Points, in no order, along strands that fork and pass close to each other.
(in the rows, 128 means zero)
Two points are linked if the straight distance between their rows is under 110. Some points are linked to none.
K_628: [159 133 160 120 122 153 133  90 187 177 115  82 110 123 153  94  82 117
 136 163 185  87 117 154  83]
K_541: [150 159 117 143 148 105 112 144 129 139 154 145 128  59 162 149 126 152
 115 174 163 140  98 108  75]
K_342: [145 141 120 147 150 134  98 135 130 147 129 107 130  42 164 133 122 144
 133 194 191 131  98 132  58]
K_24: [ 98 118 185 147 152  84 154 160  95  39 172 167 148 112 181 145 154 161
 107 103 112 112 110 104 170]
K_4: [134 131 157 123 130  66  92 133 124 126 134 135 156 112 132  90 104 103
 157 165 171 120  81 138 146]
K_53: [ 75 105 179 108 128 147 149 129  99 104 102 130 145 203 134  83 129 125
 112 116  93 128 145 128 208]
K_95: [123  95  71 120 113 201 173  97 162 157  96  93  95 191 120 121 152 129
 120  70  94  99 160 162 152]
K_291: [113 120  46 154 111 114 133 123 105 131  87 132 113 173  37 125 135  78
 137 100 102 126 166 183 162]
K_212: [ 94 104 151 153 136 129 148 163  67  74 128 131 153 142 154 146 118 147
 120 121  89 130 158  84 200]
K_948: [116 112  67 126 130 147 139 123 144 122  89  98 127 110  92 128 153 143
 139 104 123 106 134 137 155]
K_119: [137 153 133 125  80 113 151  87 128 174 112 137 132 130  80  87 107  86
 153 166 171  94 128 204 101]
K_308: [ 90 111 185 153 162 127  91 146 113  89 162 135 143  91 186 109 108 112
 142 118 152 102  90  59 168]
K_161: [127 118 180 164 172  94  88 147 103 130 176 149 155  49 193 116  91 121
 157 165 177 112  73 109  75]
K_904: [106 103 194 149 172 155 139 144 123  79 168 138 135 127 220 132 122 137
 126 111 139  86 115  51 171]
K_417: [119  96  82 112 123 176 156 111 175 153 100  87 107 151 107 114 155 135
 123  84 120 101 139 149 150]
K_204: [109 101 136 105 124 159 155 137 126 115 134 123 108 188 145 167 162 174
  93  76  63 144 145 114 132]
K_63: [158 143 132 126 115 163 125  94 154 193  98  90 133  83 129 101 105 127
 131 181 175 108 124 177  53]
K_651: [ 92  93  65 129 108 171 168 104 107 166  91 119  94 208  88 119 162 113
 116  65  75 100 170 170 154]
K_947: [ 87  75  89 123 129 186 175 147 100 155  71 123  83 215 111 105 167 135
  85  88  75 121 173 143 167]
K_166: [127 153 130 111 162 125  95 133 133 121 111 127 121  67 105 104 141 122
 146 141 159 134 109 100 110]
K_347: [159 117 130  81 151 150 150 146 196 124 153 122  96 159 167 146 151 172
 110  85 115 133 119 116 109]
K_298: [129 119  96 126 112 133 125 103 146 127 117  85 158  98 126 141 129 146
 145 105 135 117 111 131 123]
K_345: [144 130  50 132 118 157 122 133 162 167 135 106 103 144 131 159 162 155
  95 100 112 155 116 137 132]
K_353: [171 133  65 168  86 137 121 111 130 196 115 102 163  96 105 151 113 132
 140 192 149 145 118 200  65]
K_170: [119 136 157 115 142 160 132 121 130 103 144 109 131 120 151 140 128 139
 122 110 120 121 149  74 145]
K_232: [165 124  66 123 129 181 125 111 196 163 126  88 104 114 152 133 147 158
 110 114 153 140  96 148 104]
K_952: [107 107 170 128 134  99 132 143  90  63 146 136 167 138 152 128 135 142
 132 111  92 124 124 105 184]
K_257: [129 121 149 160 143 132 102 129 130 119 158  77 135  68 196 141  92 119
 149 129 173  89  96  81 108]
K_190: [142 122 129 137 115 123 106 110 140 129 132  80 146  87 160 131 110 130
 157 126 167  99  99 117 118]
K_732: [161 130 181  70 129 143 146 114 166 134 150 139 114 169 150 130 131 158
 115 105 103 148 129 116  87]
K_357: [129 131 115 117 109 121 142 138 122 117 145 148 127 139 114 170 168 154
 107  84  71 150 139 120 111]
K_755: [ 84 102  51 140 100 120 157 114  93 148  86 138  90 193  53 117 146  75
 127  80  88 118 174 193 175]
K_490: [148 138 169 103 122 133 117  95 129 180 113 138 143  89 128 103 103 132
 135 187 150 126 115 143  63]
K_679: [125 134 138 164 166  68  84 162 107  65 143 132 146  95 114 132 102  93
 163 143 134 141 123  91 169]
K_923: [169 134 149 108  91 127 157  98 115 171 157 147 166 124 141 163 102 153
 133 166 108 149 148 136  43]
K_572: [109 144 151 152 167  82  85 169 102  46 139 170 146 138  91 133 125  95
 145 138  93 162 137 100 184]
K_116: [123 157 125 152  90 106 138  90 131 150 112 116 113  94  77  80  93  77
 148 168 176  82 128 190 135]
K_516: [109 147 131 133 142  79  95 162 103  79 132 165 141 156  71 133 130  92
 140 134  95 185 142 134 164]
K_846: [ 87 121 114 120 157 132 124 179 124  94 108 127  99 135 153 126 149 141
 101 132 140 138 114  88 208]
K_663: [150 143 178 122 153 131 141 120 151 113 184 144 127  80 194 150 130 164
 113 119 151 113 123  90  86]
K_131: [163 126 183  92 137 156 131  99 202 153 126  93 106 149 163  86  79 122
 145 135 167 100 122 138  96]
K_741: [146 124 179 157 164  64 106 153  84  94 188 173 177  57 171 132 115 114
 156 162 153 108  88 110  92]
K_772: [129 132 120 136 124  98 141 155 120  90 165 151 126 124 138 185 160 172
  93 103  93 144 128 116 130]
K_570: [ 96  93 178 139 157 172 147 161  92  84 125 129 142 157 186 128 122 150
 107 131 115  96 140  54 199]
K_61: [146 136 140 102 119 128 127 107 118 181 111 165 144  93  89 108 128 123
 135 172 140 137 131 142  54]
K_236: [158 133 180  75 127 144 141  99 173 149 139 118 137 155 146 105 106 138
 132 121 128 126 125 128  89]
K_390: [135 134 194 149 163 112 136 123 122  91 210 161 127  86 204 148 123 151
 109 116 154 105 110  76  95]
K_803: [156 148 107 134 119  64 109 164 101 116 162 186 141 121  91 172 130 123
 133 154 109 191 133 141  93]
K_134: [123 143 100 113 106 121 116 126 115 138 122 151 131 129  79 151 162 127
 135  92  86 162 146 124  99]
K_993: [129 151 123 103  99 116 133  84 136 171 120 143 121 162  79  85 126  86
 129 133 142 136 131 172 116]
K_589: [112 127 116 122 115 155 170  99 169 139 113 100  81 130 117  78 111 112
 114 124 175  71 133 161 185]
K_627: [128 165 118 120 127  67  96 148 105 116 143 169 130 151  77 144 128  94
 140 147 113 194 129 133 137]
K_743: [137 155 193 105 114 111 121 107 104 124 150 168 181 128 130 120 122 119
 144 136 105 148 126 115  93]
K_961: [157 136  54 140 111 168 128 101 185 175 108  86 119 101 113 118 144 138
 127 128 144 118 111 181  99]
K_440: [126 147 123 144 131 122 112 121 141 132 100  98 132  60  90  80 109  80
 166 157 186  78 114 171 117]
K_942: [109 139  83 148 105  98 126 118 125 115  89 128 107 140  54 109 115  82
 147 129 132 117 156 178 181]
K_89: [137 142  71 133  97 119 122 108 113 158 109 149 144 139  57 140 152  91
 150 113 102 156 155 167  79]
K_859: [103 141  97 110 117 119 122 138 125 165 102 159  96 174  75 129 163 104
 104  90  86 155 126 144 127]
K_543: [ 87 129 123 125 148 105 106 168 108  95 109 123 119 153 120 109 136 120
 112 137 121 147 120 108 212]
K_420: [117 122 157 111 120 157 137  94 150 141 120  97 111 195 142  95  95 109
 116 111 130 109 136 120 172]
K_930: [152 134  97 114 115 129 122 110 129 174  89 155 141  90  63 124 146 113
 153 145 132 133 136 169  62]
K_439: [131 145 197 138 127  81 105 132  92  95 162 181 190 113 123 126 127 105
 160 137 109 149 127 118 124]
K_868: [106  96 126 107 134 167 158 146 141 121 113 119  90 187 160 144 144 166
  84  92 100 136 149 107 169]
K_974: [ 89 109 111 117 145 179 156 174 121 120  98 120  91 171 165 136 148 163
  85 133 122 136 144  84 198]
K_538: [ 71  89 121 128 125 166 163 170  65 129  72 133  89 208 115 118 160 153
  83 100  61 149 162 138 178]
K_421: [ 98 118 183  91 113 134 137 116 127 114 125 125 139 201 142 106 119 140
 117 103 100 134 127 126 173]
K_314: [125 128 179 167 170 136  90 140 121 127 176 110 117  58 208 135  94 124
 143 134 189  87  86  75  80]
K_398: [114 118 142 138 134  78 157 170 102  52 165 173 119 102 141 179 172 176
  96  92  98 147 123 116 146]
K_228: [159 158  42 173  97 157 103 110 144 166 110  89 132  91  99 141 128 126
 137 141 132 153 122 171  98]
K_174: [134 113 164 121 159 193 130 124 183 111 119  74  99 144 194 122  87 131
 133 123 163  91 146  65 159]
K_40: [154 144  83 141 115 162 129 105 170 180  92  94 120  70  96  95 137 124
 126 168 176 100 104 195  76]
K_736: [154 127  84 121  93  81 133 137  99 164 115 184 152 163  59 152 151  91
 158 145 109 170 137 185  65]
K_661: [171 132 120 107 141 157 146 129 185 120 169 106 103 143 187 182 135 190
  98 101 124 131 129 105 103]
K_547: [115 129 123  97 117 117 135 122 144 151 109 149 101 168  84  99 152 100
 108 110 120 145 119 153 153]
K_988: [168 149 120 147 119  97 107 131  97 164 147 160 146  76 133 159 117 143
 132 213 142 160 126 130  66]
K_837: [134 164 117 159 109  91  79 117 107 134 128 120 149 106 104 134  89  88
 156 161 144 143 140 113 117]
K_555: [183 141 102 122  99 150 135  95 133 187 138 116 149 118 136 162 124 159
 119 154 120 159 129 141  44]
K_782: [120 147  71 126 148 166 109 140 151 128 130 109  99 115 137 152 163 166
 101 117 131 144 130  87 149]
K_497: [146 147 165 117  91 111 131  93  93 145 163 161 170 138 125 161 110 140
 130 130 101 166 139 116  82]
K_261: [104 127 177 144 151 109  93 131 123 121 130 129 142 103 150  84 107  84
 164 133 162  96  79 106 161]
K_617: [138 133 155 139 161  58 106 152 106  68 168 163 170  74 128 136 131 113
 159 138 138 134 111 105 123]
K_432: [106 122 105 138 124 102 108 132 118 112  93 110 119 139  96  99 107  94
 148 138 141 118 138 131 210]
K_979: [160 128 174 106 146 189 118 109 204 123 122  77  87 162 174 110  79 120
 139 112 172  94 149 104 132]
K_338: [177 159 120 153 107  65 123 158  95 121 172 175 146  92 119 179 112 132
 135 185 136 168 131 134  77]
K_176: [106 106  75 127 129 134 138 140 109 109  87 111 132 145  95 138 151 137
 133  98  87 127 156 122 172]
K_471: [176 142 130 133 140 140 154 126 166 117 186 126 121  80 193 176 145 187
  98 119 140 120 122 104  71]
K_416: [ 95 103  92 140 121 103 131 150  80  93  92 133 137 167  74 153 151 123
 140 108  61 160 176 139 168]
K_383: [115 123 142 118 103 135 134  94 159 135 116  85 108 163 128  90  97 109
 123 123 165  84 117 131 177]
K_553: [ 74  84 143 121 135 150 160 170  73 104  68 142 130 188 125 105 140 157
 104 118  82 146 141 126 192]

Follow the links from the first point to the second, and from the first to the third. Name the last point that the two ways share.
K_119 / K_979 / K_212 -> K_134
K_4 / K_930 / K_119 -> K_134
K_572 / K_417 / K_555 -> K_617
K_516 / K_538 / K_291 -> K_651

A fork is a point with three links. Follow the links from the first point to the second and name the forks in between, in order.
K_417 / K_53 -> K_651
K_353 / K_131 -> K_961 K_63
K_572 / K_947 -> K_617 K_948 K_651
K_134 / K_353 -> K_89 K_63 K_961
K_490 / K_868 -> K_89 K_134 K_357
K_390 / K_345 -> K_131 K_63 K_961
K_421 / K_617 -> K_651 K_948
K_176 / K_589 -> K_948 K_651

Name the points in between on the shortest way along the links from the first point to the second, in order.
K_661 / K_174 -> K_347 K_732 K_236 K_131 K_979
K_53 / K_679 -> K_553 K_538 K_947 K_651 K_95 K_417 K_948 K_298 K_190 K_257 K_314 K_161 K_741 K_617
K_868 / K_232 -> K_204 K_357 K_134 K_89 K_930 K_61 K_490 K_63 K_40 K_961
K_398 / K_904 -> K_24 K_952 K_212 K_570
K_204 / K_176 -> K_868 K_974 K_846 K_543 K_432 K_942 K_291 K_755 K_651 K_95 K_417 K_948
